Each row is a point on a landscape with many peaks, with its height.
A climber steps from a point to the highest of its 2 nearest points, and stops where none of them is higher. Distance is the straight distance between rows; heights are no part of it.
Neru height 1.32: [ 16  -1  -5 -37  -3  20 -20  11   0  15 -16   8   5  20  31  19  24  -2
  15  16   2  25   2  -1  -6  15  -6 -26   9 -33 -15 -51  -2  12  39   2
  -7  46  10]
dekos height 4.33: [-21  -7   0  -7 -17  -5   5 -22   2  -4  -9 -12  16  -4   3 -39 -12 -19
  19   2   7  38  15  19  -7   9  -9   5  23   9 -14   5  -7  18   7 -13
 -10  10 -12]
rek height 6.19: [ -5  10   2   0   2 -11 -17  14  24  -4   0  18 -29 -15 -11   7   3  15
   2   9 -24 -12   1  -9   3 -14  11  16 -11  -7  -5  21   6 -26 -10  -5
  15   8  16]
fined height 4.77: [ -6  -1  -4   0   2  -3   6  21 -15   3 -12  28  35  25  13  12 -18  -3
 -15  16  17 -22  -1   9 -18 -20  -6   8  23  25   5   6  16  21 -42 -21
   4 -12  -1]
vis height 4.31: [ -3 -21   1  -9  -4  10   5   6 -24  -5  13  12  34  29  30  22   1 -16
  13 -16  19  -1 -13  24 -12 -10  -8 -13  25  11  22 -18  13  25 -31  -9
  -7 -15  -4]
sig height 1.00: [  5   3   6 -18  17  28  -2  -7  14  -7  -1  11 -23  -8  -1   7 -28  12
  38  37  14   5  24   9  19   3  -6  -7   4  48  15  16  -4  -6 -13 -16
  16  12   5]
bebu height 1.54: [  3   8  -1  12  19  27 -14 -23   5   1   6  15 -31  -7 -20  21 -14  11
  -1  26   2   2  10 -14  14   3   7  -4 -19  36  -1  11 -14 -25   4   7
   5  11   6]
podu height 0.93: [  8   0   5   6  17  15  45  -3 -11  -6  13 -21 -11 -20 -27  -6 -35   6
 -11   5  15 -33   2  13  12  14  -3  -4  -7  34  33  33   6  14 -27   2
   3 -43 -14]
tefuz height 5.71: [ -1  -9  -2   6  -1  14  -3 -24   5  -4  24   2   5   6  -1  26  11 -13
  34 -33  -5  -1  -6   0  17  14  -1 -33 -18 -28  16 -19 -12   6   6   1
   9 -22 -20]
Vor height 5.72: [ -4 -11  -1 -10   3  12 -11  17  -2  11   3  45  20  26  23  37 -10   1
   9  15   6 -14   0  14  -6 -19  -6   3  15  14   7  -7  16   7 -47 -19
  12  -4   6]
lol height 3.91: [-18 -15  -5   2 -12   0 -12  -3 -10   8   9  12  34  29  21  29  18 -25
  10 -23  -5   2 -16   5   0   4   4 -37 -12 -39  -5 -36   0  16  -6  -1
   8  -3  -2]
gimi height 1.85: [  7   6  -5  10  16  35  -6 -26  12  -4  24   9 -34   0 -18  29  -2   9
  19   1  -1   4  14 -19  26   9   7 -19 -37  14  14  -1 -16 -19   7  11
  10 -10  -3]
Vaf height 5.06: [ -2   7   8 -13   8 -25  12  26   5 -11  -7   8  -5 -15  -8  -6 -17  18
 -19   9  -5 -28  -9  13  -6 -11   5  26  12  14   6  33  17   0 -30 -10
   2 -15   4]
vome height 1.27: [ -3  10   7  -2  19  28 -10 -18  16  -5   1  12 -32 -18 -22   4 -27  15
  20  42  -4  -2  19   1  17   5   6   1 -12  38  -3  32  -8 -18 -10 -11
  15  20  10]
fezam height 4.88: [  8   3   0  34  10 -12  16  -5 -18  -3   3 -16  -5  -5 -29 -11  -3   7
 -38 -13   6 -26 -14 -23   3  -5   4   9 -29  -3  14  15   4 -11  -6  25
 -11 -31  -4]
giso height 3.52: [-15 -17   4 -11  -7 -23  29   4 -23  -9  15 -16  28   2  -1 -29 -14 -20
   6 -25  12  -8  -4  29 -12   4  -5  11  35  -5  12  18   9  35 -15   4
 -11 -35 -26]
Zur height 4.85: [ 20   7   7  18  22 -16  13  16   3  -4   9   0 -30 -23 -26  14  -5  26
 -21   6 -15 -34 -19 -12   8  -8  10  12 -21   9  16  31   8 -24 -10  19
   3 -21  15]
rinuk height 1.72: [-13  -4   7 -16 -14 -24 -10   6  24  -5 -17 -10 -12 -30  -1 -37   0   6
  33   7 -17  20   9  15  -5  -3  -2  22  30 -27 -21  22   5   2   0 -12
   9  23  11]
kigof height 3.85: [-17  -4   6 -10  -3 -17  15  -8  -4 -10  -7 -17   7 -17 -10 -44 -19  -2
   8   6   5  17  14  27  -8   5  -9  20  19  15  -3  27  -3  16  -6 -11
  -9  -6 -10]
ker height 1.55: [ 16   6  -1 -19  -2  14 -24   4  13   6 -15   0 -20   0  21  12  23   9
  24   6   0  23   3   2   5  18  -1 -14  17 -24  -4 -33   4  -3  45   3
  -2  32   7]
tinu height 4.30: [  0   6   3  18   9 -33  19 -17   0 -13  16 -44 -11 -32 -17 -40  22  -8
  -9 -24 -12  16 -11  -5   7  14   1  17  -8 -31  -9  22 -12 -15  20  17
  -7 -11  -2]
vid height 3.21: [ -3   7   8   0   4 -41  27  20   8  -6  12 -27 -14 -27 -13 -32   9  11
 -12 -12 -11 -15 -17  12   6   6   9  27   2 -18   0  42   6 -10 -14  16
   2 -26  -2]
Tol height 4.21: [  3  13  15  22  29 -15  20  21  -8 -10 -14  -9   0 -23 -24 -16 -12  27
 -32  29  -2 -38 -23   2 -13 -16   4  27  -3  21 -22  41  11 -10 -28  -2
  -1  -2   4]
kar height 1.92: [-20   2   8 -15 -14 -20  -9   9  12  -4 -21   1  -2 -13   5 -27 -10   2
  15  22  -9  12  11  17 -17  -9  -5  26  28   4 -24  16   2   4 -16 -21
  -4  23   8]
sog height 3.84: [ -7   1   6   4   8 -25  32   3 -23 -12   0 -34  13 -12 -15 -41 -12   1
 -28 -10  17 -21  -8  13  -3   8   0  24   6   4   7  30   7  16 -19  11
 -16 -37 -22]
muzot height 3.65: [ -7  11 -11  29  -3  -2 -18 -11  10   8   1  -4 -10  -3 -12   3  14   4
 -32  -7 -16   4  -5 -32   2 -10   9   7 -32 -18 -18  -6 -11 -24  20   8
   3   5  12]
seguv height 3.79: [  7 -20   4 -19   6  24  -5  11 -20  -4   7  16  17  28  41  29   5  -4
  32   1  17   8  -3  32   0   0 -14 -19  23  13  22 -27  12  17 -21  -9
  -5   7   8]
pegal height 2.19: [-21  -8  15 -27 -13 -31   5  27   2 -10 -16   1   7  -3  11 -29 -13  -2
  16   8  -5  -5   0  32 -22 -11  -5  29  47  -3 -12  18  15  28 -24 -11
  -6  10   7]
vumo height 0.42: [ -1   6  -5  19   4  14  -4 -34  -3   3   1 -22 -14 -16 -13 -16   9   2
 -13   6  -3  32   6 -14   4  14   0   6 -11  12 -17   0 -19 -21  31   8
 -18  19   6]
ruv height 7.16: [-13  16  -3   8  -1 -28  -6  21  27  -1  -6   9 -20 -26 -12 -13  12  16
  -8   9 -35 -10  -9 -13  -3 -19  14  28  -9 -22 -32  32  -4 -20 -21 -11
  15   9  16]
seton height 3.54: [-22  -8  -1  -5  -6  20 -20 -26  24  -2   9   2   0 -11  -2  -8   1 -12
  67  -5 -11  13  12  12  19  10   1 -27  -5 -33  -4   3  -3  10   5 -14
  26   3  -2]
kov height 5.80: [ -9   9   8   5   9 -19   8  19  21  -1   2   2 -24 -26 -23 -10  -9  22
 -18   8 -22 -35 -13   9  12  -7  17  24 -10  -3  -1  48  10 -13 -32  -6
  17 -20  12]
Kagu height 3.46: [-19  -2   6  -5  -7 -36  18  -6   0  -8   6 -29   3 -24 -15 -52  -8  -1
  -2 -10  -6   4   3  26  -1  10   3  26  16 -19 -12  41  -2  12 -11  -3
  -4 -22 -16]
Divo height 4.16: [-21 -16 -10  14 -18   3 -13   2  -4  16   6  23  48  32  15  29   5 -21
 -11 -18  -1 -17  -9  -6  -8 -23   3 -19 -15 -34 -10 -26   6  18 -26  -6
  14 -15  -3]
regu height 4.17: [  2   0   0 -32 -17   9 -10   7   0  17 -24   6  11  12  31  -5  -1  -1
  -3  38   6  28  16  12 -21  -4 -12   6  28  18 -22 -21  -5  10  11 -13
 -11  48  13]
Sule height 2.28: [ 23  -7   9 -32 -20 -24   8  22 -13  15  -9 -14  14  16  32   1  31   3
 -31 -13  -8   2 -21 -15 -29 -10 -11   0  17 -14 -14 -46  -8  13  32   8
 -14  25  12]
von height 4.19: [ -8 -10   4 -15   3  32 -25  -6  22  -1   6  24  -4   3  15  16  -8   1
  58  13  -1  -2  14  15  18  -3  -4 -15   0   1  10  -2   2   1 -25 -18
  24   6   0]
tapu height 3.23: [  5  17  -6  18   4  -3 -12  -9  22   6   7 -13 -31 -12 -10   2  32   7
  -8 -14 -22  20  -7 -34  10   3   5  -1 -28 -25 -22  -9 -10 -40  40  14
  -4  28  14]
Repof height 5.47: [ 15   1  -3  36  10  -5   2  -7  -3   1  16  -4 -22  -4 -30  20   5  13
 -25 -18  -5 -27  -6 -32  11  -6  17   4 -45 -14  18   8  -1 -26   6  29
   0 -30   5]
puzit height 3.55: [ -2  -4 -14   7  -3  22  -3 -10 -19  17 -17   5  41  22  19   7 -15 -14
 -33  20  20  15   9  -6  -7 -16  -2  -6  -1  32 -13 -12 -16  15 -13 -18
   1  15 -11]
mefu height 6.88: [  6  -7   0  -6 -15  -6  -6  14   4   0   5  14   7  19  16  19  16 -10
   0 -14  -7  -1  -8   0  -4   2   1  -9   6 -19   3 -26  14   5   8   7
  -3   2  -1]
Vupof height 3.48: [ -6   9   0  10  12  16  -9  -3  -4  -3 -14  17  -5  -1 -12   8 -26   8
 -14  42   9  -4   7   0  -5  -6   4   9   0  44 -16  22  -9 -12 -13 -21
   4  16   7]
mol height 3.26: [  1  -4   0 -19   6  32 -17  -9  26  -3  -7   8 -12  -9  14   1  -1   5
  67  15   4  18  22  14  19  14  -4 -15  12  -2   4  -4   2   4  17 -11
  21  14   4]
gon height 3.04: [  9 -12 -18   9  -9  13  11  -7 -26  12  -6 -11  46  20  16   0  -2 -21
 -32  -6  28  17   4  -8  -6  -6  -3 -10   0  21   2 -23 -12  23  -2   1
 -12   1 -15]
gan height 0.21: [  8   6  -8   9  -2  18   0 -35  -2  -4   7 -29  -9  -7 -11 -12  15 -12
   7 -19   6  46  16  -7  12  29  -2 -19 -13  -1  -5 -18 -19 -11  48   9
 -17  19  -8]
duvel height 4.72: [ -5   5  -8  40  10 -14  14 -23  -8  -3   9 -33   0 -27 -24 -31  17   2
 -24 -14 -12  11 -14 -24   2   4   2  17 -26 -18 -14  18 -15 -21  18  22
 -12 -14   6]
Kofog height 1.53: [  8   4   0  -5   9  19 -10   1   8  -2   7  30 -12  14   8  32  -3   4
  16  10   8  -8  12   1  10  -1  -1  -9  -3  24  20  -6   0 -10 -13  -5
   7   0   2]
tefi height 4.48: [ -1  17   1  -9  -5 -13  -5  27  14  12 -23   2 -18  -9  17 -16  12  15
  -6  23 -15  10  -6 -11 -20 -16  -7  23  15   8 -36   3  -6 -20   8 -15
  -3  40  26]
Gaki height 4.02: [-32 -18   8 -17 -15  12 -15  -9  17  -1   2  12  13  -4   8 -12 -10 -18
  61   6  -7   8   9  23   5  -3   5 -13   9 -22  -4  11   4  26 -23 -20
  22   7   4]
Zuzir height 4.05: [ 29  -9  -7 -15   1  -3  -3  13 -24  -4   3 -13  14  25  19  31  27 -12
  13 -33   3  11 -12   5   2  27  -2 -39   6 -22  20 -55  -3  22  31  17
 -20  12  -4]
lemu height 2.13: [ 24  12   0 -18  17  25 -15  15   6   5  -6  30 -26  19  21  40  10  11
  18  17  11   5  13   3  13   3  -6  -8   2  19  18 -26   4 -14   8   7
   3  21   8]
ver height 0.59: [ -8  11  -1  33  19  23 -14 -40   0   5  -2 -13  -8 -23 -25 -14  -9   9
 -16  26  -9  23   6 -14   4   9   1  12 -15  27 -33  20 -21 -24  14  -4
 -11  21   6]
famag height 0.88: [ -7   6   4  16   6  13   9 -31  12  -1  24 -20 -25 -30 -35 -23 -15   8
   4   9 -12   3  12  -1  19  18   3  -4 -25   6   5  34 -15 -12   2   4
   9 -17   3]
femo height 4.24: [ -6   9  11 -10   9  -3   6  15  -1 -15 -17  16  -6 -10 -13  -6 -31  15
 -10  38   4 -17   2  18  -7 -13   1  21  10  39  -8  35   6  -1 -25 -26
   4   8   6]
pasa height 2.54: [  2   4   2  -4  -6  -5 -14  -5  23 -10   4   0 -22  -9  -7  -7   9   3
  25 -11 -14  10   3  -2  12   9   3  -5  -3 -26   2   0   5 -13  18   5
  10   4  -2]
nikud height 6.53: [ 14   5 -15  24   5  12  -8  -7  -4   9   8   9  -8  16 -11  34   9   2
 -24 -14   2 -12   4 -32   5  -8  14  -8 -37  -2  13 -19  -3 -18  12  19
   3 -16  -1]
Lekaz height 2.47: [-22  -8   8 -18 -20 -37  -4  26   3  -8  -2   9   7   0  11 -17   5  -1
  -1  -9 -17 -13 -11  10 -22 -10  -2  20  31 -27 -19   5  14  14 -11  -4
   0   0   7]
fel height 2.94: [ 44   2   1  -3   9 -15  21  25 -27 -16   8 -14 -15   7   3  21  24   5
 -31 -33   8 -12  -9  -9 -13   3   3   7   7  17  37 -31   5 -12  27  25
 -30 -17   2]
gipat height 7.17: [ -4  -1  -4 -13  -9   0 -10  22   0  17  -9  39  15  28  26  29   2  -3
 -13  20  -9 -14   4   1 -13 -15   0   7  10   9  -9 -17  13   2 -23 -14
   7  14  14]
Galad height 4.08: [-14   9 -17  38 -12  -1 -12 -10   1  16  -3  -5  16  16 -15   0   3 -10
 -46 -18  -4 -15  -4 -39   0 -19  10   0 -41 -24  -9 -13  -5 -12   4   9
   8 -13  -1]
Mubup height 4.14: [-12  -8  -7   8 -10  11  -6   9 -14  23 -12  24  50  30  23  16 -10 -12
 -26  10  15  -9   2  -3 -12 -23  -5  -2   4  11  -7 -14   6  19 -36 -18
   9  -2  -4]
zuzi height 2.45: [ 25   1  12 -35   0   4  -5  41  -8   8 -17  20 -10  19  38  18   6   7
  16  26  15   2   4  18 -18   0 -18   8  41  23  11 -19  24   9   3  -3
 -12  27  17]
Talad height 3.12: [ -2 -12  15 -20  -9 -16  11   8   0 -14   7   0   3   0   4 -16  -4  -8
  28 -12   1   1  -2  26  -7   8  -6  -2  31  -9  14   8  15  25  -2   2
  -4  -7 -10]
voma height 2.38: [ -1 -13  10 -15  -2 -19  18 -15   6 -15   5 -36  -9 -20  -7 -45  -1  -7
  42 -21  -2  21  10  25   9  29  -7  -5  31 -20  17   8   4  22  30  11
  -3  -5 -15]
Mibuz height 5.23: [ 16  -1 -14  21  -4   4   2   6 -16  16   0   3  25  29   5  29   8 -11
 -40 -25  11 -16  -2 -29   0 -15   7  -9 -20  -5  15 -33  -1   3   2  16
  -2 -14  -6]
tapeg height 4.43: [-41 -11  -8  -4 -17   9 -19  -9   7   7   1  28  31   6   4   3  -6 -20
  30  11 -10  -3   7  18  -2 -15   4  -4   3 -15 -18  11  -1  20 -43 -26
  23  -2   0]
rivot height 5.13: [  3 -16  -5  15   4  29  -2 -32 -11  -3  27  -1  13   9   8  36   1  -9
  21 -31  10 -15  -3   6  14  -4  -5 -33 -17 -10  37 -24 -11   8 -18  -7
   7 -42 -24]
mav height 3.77: [ 27   6  -7  16   5  -9  17  20 -26   0  -5 -11  -5  12   1  18  10   3
 -51 -19   7 -23 -13 -25 -13 -10   6   8 -12  17  19 -22   4 -11  17  25
 -18 -13   4]
gizar height 5.45: [ -8  10   3  -9 -14  -9 -16  23  12   8 -17  22  -3   5  19   4   2  10
 -16  25 -14  -9  -1  -7 -20 -18   1  23  11   4 -26  -6   4 -12 -13 -19
   7  24  16]
telan height 3.27: [ 11 -10   0 -36  -7  10  -4  25 -13  20 -13  21  16  29  43  15   1  -2
   1  28   9   8   7  14 -22  -9 -16  -2  28  18  -9 -32   8  19  -7 -11
 -10  39  15]
Davut height 3.74: [  5  14   3  -9   2  -4  -1  13   2   4 -22 -10 -25 -16  11 -17   3  14
   0  25   3  28   3  -1 -14   0 -15  19  20  27 -16   6  -6 -17  24  -5
 -15  40  18]
voson height 4.06: [ 30  12   9   2  26  -8   2  24  -2  -7   6  19 -40  -8  -9  39  -2  29
 -21  13  -6 -32 -18 -18  -2 -15   6  13 -12  26  17   9  12 -35   0  16
  -2  -1  22]
vog height 0.50: [ 10   2  -3  14  26  24   7  -4  -5   2   5  20  -8   6 -20  36 -32   7
  -7  22  19 -30   1 -12  10 -12   3 -14 -19  38  22  22   0  -7 -33  -5
  11 -17   0]
kup height 3.22: [-10   6 -12  23   5  24  -7 -15  -8   6 -10  16   9   9 -10   8 -20  -3
 -15  20  14  -6   8 -14   2 -11   8   0 -19  27  -5  13  -9  -4 -17 -12
   6  -6 -10]
repu height 2.25: [ 17  13  -7   0  16  36 -18 -14  24  -8   8   8 -36   2  -3  24  15  11
  34  -2   3  14  13 -12  29  16   0 -24 -21  -1  16 -22 -10 -19  23  10
  11   9  -1]
dusu height 2.98: [ 12  -1 -13  10 -12  -3   6 -15 -18   5   4 -24  27   8  -3  -3  19 -17
 -41 -29   7  22   4 -21  -3   3   6 -15 -15 -11  -3 -36 -16   3  38  11
 -13   2 -10]
gir height 1.83: [ 16  -3   4 -44 -17  -4 -14  14   1  21 -16  -2   7  18  34   2  25   5
 -10   9  -4  11 -12 -11 -25  -3 -11  -9  12 -25 -23 -45  -3   6  38   1
 -11  44  19]
puper height 4.95: [ 25   5  -8  31  16   6  -4   5 -19  13  -2  -8 -11  12 -13  35   9  12
 -50  -6   1 -25 -11 -41  -1 -14  11   0 -32  15  12 -29  -5 -25  20  33
 -10   1  10]
begi height 3.81: [ -5  -9   1  -9   0  -5  28   5 -13  -4  10  -2  22   0  -4 -13 -21  -7
   0 -19  16 -25  -1  25  -2  -2  -9   6  21  12  28  25   8  31 -32  -2
   0 -43 -21]
fivi height 3.38: [ 13  12  10   7  22 -16  19  33 -20  -9 -17   1  -6  -4  -6  -1 -12  21
 -38  27   8 -31 -29  -2 -19 -19  -5  27  12  40 -10  19  13 -11 -10  -6
 -11   1  11]
rusir height 4.26: [ -7  11  -5  -5  -9  28 -28 -20  23   5 -13  10 -12   0   4   4   7   2
  27  11  -2  33  18   0  11  12   0 -13  -5 -12 -16 -13  -6 -15  21  -3
   9  30   3]
Gub height 2.81: [ 17  16  -2   6   6  16 -20 -21  23  -6   4  -9 -38  -8 -11   7  22  11
  16 -10  -7  24   5 -18  22  18   2 -15 -24 -21  -1 -10  -9 -29  44  17
   1  18   7]
gef height 0.75: [ -6   4   0  23  10  17   4 -27 -10  -7   1 -12  -8 -18 -28 -13 -20   6
 -11  17   5   9   5  -6   4  10   2   4 -17  24  -7  26 -14 -10   1   1
  -5  -5   1]
duri height 4.94: [-16  12   8  23  11  -2   0   9  -2  -1 -14   5   4  -8 -36 -20 -29  15
 -28  29   0 -36  -8  -1  -5 -22  11  14 -19  12 -17  43   6  -3 -39 -16
   4 -12  -1]
bokor height 5.15: [-14  12   0  43  15 -13  10 -18  -3   4  -1 -31   9 -24 -36 -45   5   9
 -26   6 -10  -6 -13 -16  -1  -2   6  21 -27 -14 -27  37 -12 -13 -11  11
  -4 -13   1]
Bon height 1.26: [  9  -4  -8   5   3  11   7  -6  -3  -2  11  13   2  12   1  26   0  -5
   4 -14  10  -6   3  -4   6  -4   2 -13  -9   6  21  -6  -2   0 -10   6
   5 -24 -10]
giv height 2.77: [ -3 -10  14 -24  -6 -43  10  32  -1 -11   7  -3  -7  -7   6 -14   1   4
   3 -15  -9 -21 -12  21  -9  -2  -1  18  37 -20  12  18  23  18 -13   8
  -3 -14   2]
nit height 5.62: [-29  11   2  38   3  -5  -3 -13   0   5  -8  -8  10  -6 -38 -34 -15   3
 -33  10  -5 -19  -3 -21  -4 -13   8  13 -32  -8 -24  35  -7  -5 -25  -7
   1 -17  -5]
limev height 2.74: [ 26   4   4 -11  -8 -19   8  23  -7   7  -4 -14  -7   4  21   5  28   5
 -31 -15  -8   6 -18 -15 -16  -5  -5   8   5  -2  -3 -34  -7 -14  32  10
 -18  17   7]
Mizif height 0.99: [-19   6  -5  14  -6  11  -9 -31  19   4  17   2  -8 -16 -27 -12  -8  -6
   7  -2 -15   4  10 -10  17  -3  12  -5 -31 -14  -6  23 -13  -7  -6  -6
  15 -20  -8]
Fir height 3.18: [-16  -5   9  -6  -8 -41   7   7  13  -3  16 -28  -9 -20 -16 -40   2  -6
   7 -24 -23 -12 -10  23   8   9  10  15  12 -45  -2  31   4   5 -11   5
   9 -23 -10]
Gabif height 3.06: [ 31  15   4  -9  20  14  -8  16   3  -3   1  25 -41   9   4  44   5  20
  -7  13   7 -15   3 -10   7  -1   1   1  -5  35  25 -13   7 -24  10  13
  -5   9  14]
voro height 5.12: [ -8  -8   1 -11 -18   4  -4  -6  -2   2  -7   0  14  10  18  -9   3 -14
  25   0   5  30   7  17  -5  12  -6 -10  21  -5  -9 -16   0  16  15  -5
  -6  21  -4]
kor height 1.08: [  8  -4  -2  -4   8   7  24   0   0  -6  19   4  -6  -7  -8   7 -17   0
   6  -5   8 -17   5   3  12   4   1  -7  -6  23  33  19   1   5 -22   0
   6 -37 -10]
rasi height 6.30: [ -2  -2  -8 -12 -20   4 -10  -7   4  10  -4  -1  15  11  13  -2  11 -10
 -13   1  -1  29   5  -6  -7   4  -2  -9   0 -10 -17 -29  -6   5  24   2
  -8  27  -2]
tef height 2.76: [  9 -13  12 -23   2  -6  34  -3  -3 -16   9 -23  -4 -12   1 -26 -14  -6
  38 -13  12  13  10  29   7  22 -14  -3  34  15  29  12   4  21   8   6
  -7 -13 -16]
fisa height 0.03: [  9   0  -3  11  -3   2   9 -29  -2 -12  19 -20 -10  -7 -15  -6  12 -12
   8 -32  -2  18   8  -5  11  27   2 -18 -13 -13  11 -13 -11  -4  34  14
 -10 -13 -23]
besep height 1.11: [ -8  -5  -9  16   0  20   0 -22   5   4  17   8  10   1 -13   9  -6 -16
  11 -15   2  -8   5  -5  12  -7   2 -18 -26  -7  11  11  -9   2 -17  -5
  15 -36 -19]
samas height 3.31: [  4   7   2  -9   1  10  -3  -4   1  -7 -10  -1 -20  -5   6  -7  -9   6
  12  20  10  25  17   5   4  10  -8   8  11  32   4   1  -2 -13  16  -3
 -12  23   5]
vofif height 5.66: [ -5  -4   2  -7  -4  -4 -20  12  15  -6   3  21  -4  15  13  25  14  -9
  30 -14 -17  -8 -13   1   7  13   7 -22  -4 -46   0 -21  14   7  11   2
   9   3   7]
pov height 3.80: [ -3  -2   0   4  -7 -37  17  -7  -1 -10   1 -34  -4 -19   1 -43  24 -11
   1 -24  -8  27  -9   1  -5  14 -10  17  16 -30 -16   4  -6  -9  30   9
 -14  13  -3]
zif height 2.66: [ -1 -22  -9 -10 -17   9   5 -15 -26   7  -3 -13  50  16  24  -3   2 -20
  -7  -8  18  37   4  15 -11   4  -9 -18  12   8  -7 -30 -14  33   8  -2
 -16  19 -15]
vuzu height 5.18: [-16   1  -7 -13 -26   5 -11 -10   6  15 -18   1  23   7  17 -20   0 -10
 -10  21  -3  34  14   1 -17  -1  -5   4  10   1 -36 -15 -13   9   9 -18
  -4  37   5]
zub height 4.47: [-14  -4 -14  26 -15  -4 -12  -9   1  17   4  15  32  24  -7  22  10 -20
 -24 -30  -5 -17  -7 -27   0 -13   9 -12 -33 -38  -5 -24   3   3   0   6
  13 -23 -16]
Goka height 6.40: [ -2  13   6  17  13 -25  11  23  23   1   6  -9 -27 -37 -23 -19   8  20
 -10  10 -34 -16 -14  -9  10  -5  17  23 -18 -12 -16  47  -3 -25 -13  11
  12  -5  17]
til height 0.71: [  7  -1   0   0  25  34  11 -13  -3  -7  16   6 -17  -8 -10  25 -33  13
  15  24  20  -9  13   2  20   2  -2 -14 -15  52  24  21 -12  -6 -20 -11
  15 -14   0]
lepe height 4.84: [-24 -14  -5  -6  -4  32 -28 -10  11  12   7  37  19  12  16  28  -9  -9
  33  14  -3  -3   9  11   7 -18  -1 -12  -7  -3  -4  -4   1   0 -47 -24
  26  -2   0]
tosos height 3.49: [  3   2  12 -11   8 -32  36  15  -5 -13   8 -31 -11 -23  -9 -32 -13  12
 -15  -9   1 -22  -9  29   4  14   2  27  14   5  17  40  15   6 -18  11
  -6 -33 -11]
Tokob height 3.37: [-11  -9 -11   6 -27  -8  -3 -18  -9  14  -1 -16  44  12   5 -13   7 -24
 -37 -20  -5  18  -6 -18  -7  -1   4 -10 -11 -31 -26 -31 -10  16  26   3
  -3   5 -12]
rudeg height 4.83: [  0  -2   5 -19   7  -5  24  10 -14 -14 -13   6  15   1   3 -10 -29   1
   2  17  22  -4   9  31  -9   1 -11  16  32  51  12  26  11  21 -24 -18
  -9  -9  -7]
Dudeb height 3.20: [ 38  -6   0  -6  -1 -12  14  17 -22 -10  10 -12   6  12  10  20  24  -9
  -6 -38   7   3  -5   3  -3  19   0 -15  14   1  30 -41   1   6  30  21
 -24 -11 -10]
gufep height 3.24: [ -2   4   1 -20   0  28 -33   3  24   5 -21  24 -18   0  18   7   2   7
  42  31   5  18  23   6   4   1  -3  -4  13  -5 -14 -11   4 -11  10 -11
  17  34  14]
Mefa height 2.12: [ 15  10   5 -16   0   7 -24  13  27  -7 -10  11 -37  -7  10  11  14  16
  31   4  -9  10   5  -3   9   5   0  -4   6 -18   4 -11  14 -12  29   7
   8  17  11]
mura height 3.67: [-34 -16  -2   4 -23 -19  -6  -9 -11   7   5  -3  41  18  14   2  17 -34
  -8 -32 -10  10 -14  -7 -11  11   7 -26  -7 -48 -20 -30  -2  31  13   1
   2   1  -7]
bak height 4.01: [  9  -2   3 -21   1  -1  16   3  -5 -12 -14  -2  -6  -5  12 -13 -16   2
  13  14  19  19  14  23  -6  10 -15  10  34  43  14   4   5   7   6  -8
 -16   9  -3]
sikul height 3.25: [  8   3   3  -8 -15 -21   7  10  -1  -1  -8 -18  -8  -9  15 -21  20  -2
  -8  -9  -3  20 -10  -5 -12   5 -11  12  20  -9 -14 -15   0  -8  33   6
 -15  22   6]
zit height 4.34: [  2   8   5  25  11 -23  28   8 -27  -7  -1 -21  12   3 -27 -24 -15   2
 -40 -10  16 -41 -16 -11  -3  -5  -2  14 -15   5  16  24  10   6 -32  16
 -15 -38 -16]
kepul height 2.03: [-10 -10   9 -17  -8 -21  -2  -8  10 -12 -11 -27 -12 -27  -1 -42   6  -3
  40 -10  -7  23   6  15   0  17  -8   5  32 -35 -10   9   9  11  32  -1
   1  11   0]
fup height 4.69: [ -4 -24   1   4   0  12   2 -10 -26  -3  25   6  29  18  14  26   0 -15
  15 -35  19 -16 -18  13  -2  -7  -6 -24  11  -1  35 -15   5  23 -29  -6
  -2 -42 -16]
Volev height 5.40: [ 13  10   9   4  12  -6  -7   7  17  -5  16   7 -47 -17 -17  14  -1  23
  -1   3 -19 -16  -7 -15  17  -2  14   2 -27   0  12  21   4 -29   3  15
  11  -8  19]
Kab height 4.22: [ -7  -5  -3  -2   8  -1  33   5 -29  -7  -9  -4  37   9   1 -17 -30 -10
  -7  -3  34 -11   2  19 -10  -2 -18  10  25  41  17  23   6  28 -32 -13
 -14 -31 -22]
Zaz height 3.66: [-15   7 -12  36  -6   7  -2 -14 -11  12  -8   4  23  20 -18  -6 -16 -10
 -33   1  10 -13   1 -29   1 -15   5  -1 -31   4  -6   5  -4   0 -14  -5
  -2 -13 -10]
diti height 2.99: [ -1  -1   5 -10   2   9 -22  -7  34  -7   0   2 -23 -13  -5  -3  10   4
  60  -2 -19   4  11   4  20  21   7 -19   0 -43   5  -3  10   6  31  -3
  27   4   1]
Vuzig height 5.17: [-14   5  -5  -2 -19   4 -25  -6  21   9  -4  17  -1   5   6   6   9  -6
   1   6 -14  12   8 -10   0  -4   4  -6 -10 -20 -24 -15  -2 -12   9  -4
   9  22   6]
tefup height 4.93: [ 16  -6  -5   3  -4   6  -4  -8  -8  -7   8   0   6  16   4  26  20 -10
  20 -36  -2   8  -9  -2  12  24   3 -33  -7 -21  18 -41  -7   4  25  13
  -6  -4 -13]
Kad height 5.50: [ 20  -6  -3  -6  -9  -9   5  16 -14  11   3   5  25  27  19  30  21 -11
 -33 -24   4  -6  -7  -9 -13  -6   3 -11   0 -11   8 -44   1  11  16  12
  -4   0  -3]

Call two points neighbours if one is among the 2 nearest of the other. Go from one point of each pair to the other, from neighbour to neighbour, staying as high as possible. Name the lowest point that can't be avoided.
nikud and tefuz: fel
tefuz and rudeg: samas
mefu and nikud: Mibuz
mefu and lepe: Fir
tefuz and gipat: seguv
ruv and nit: fivi
zub and nit: kup
rasi and lepe: gufep
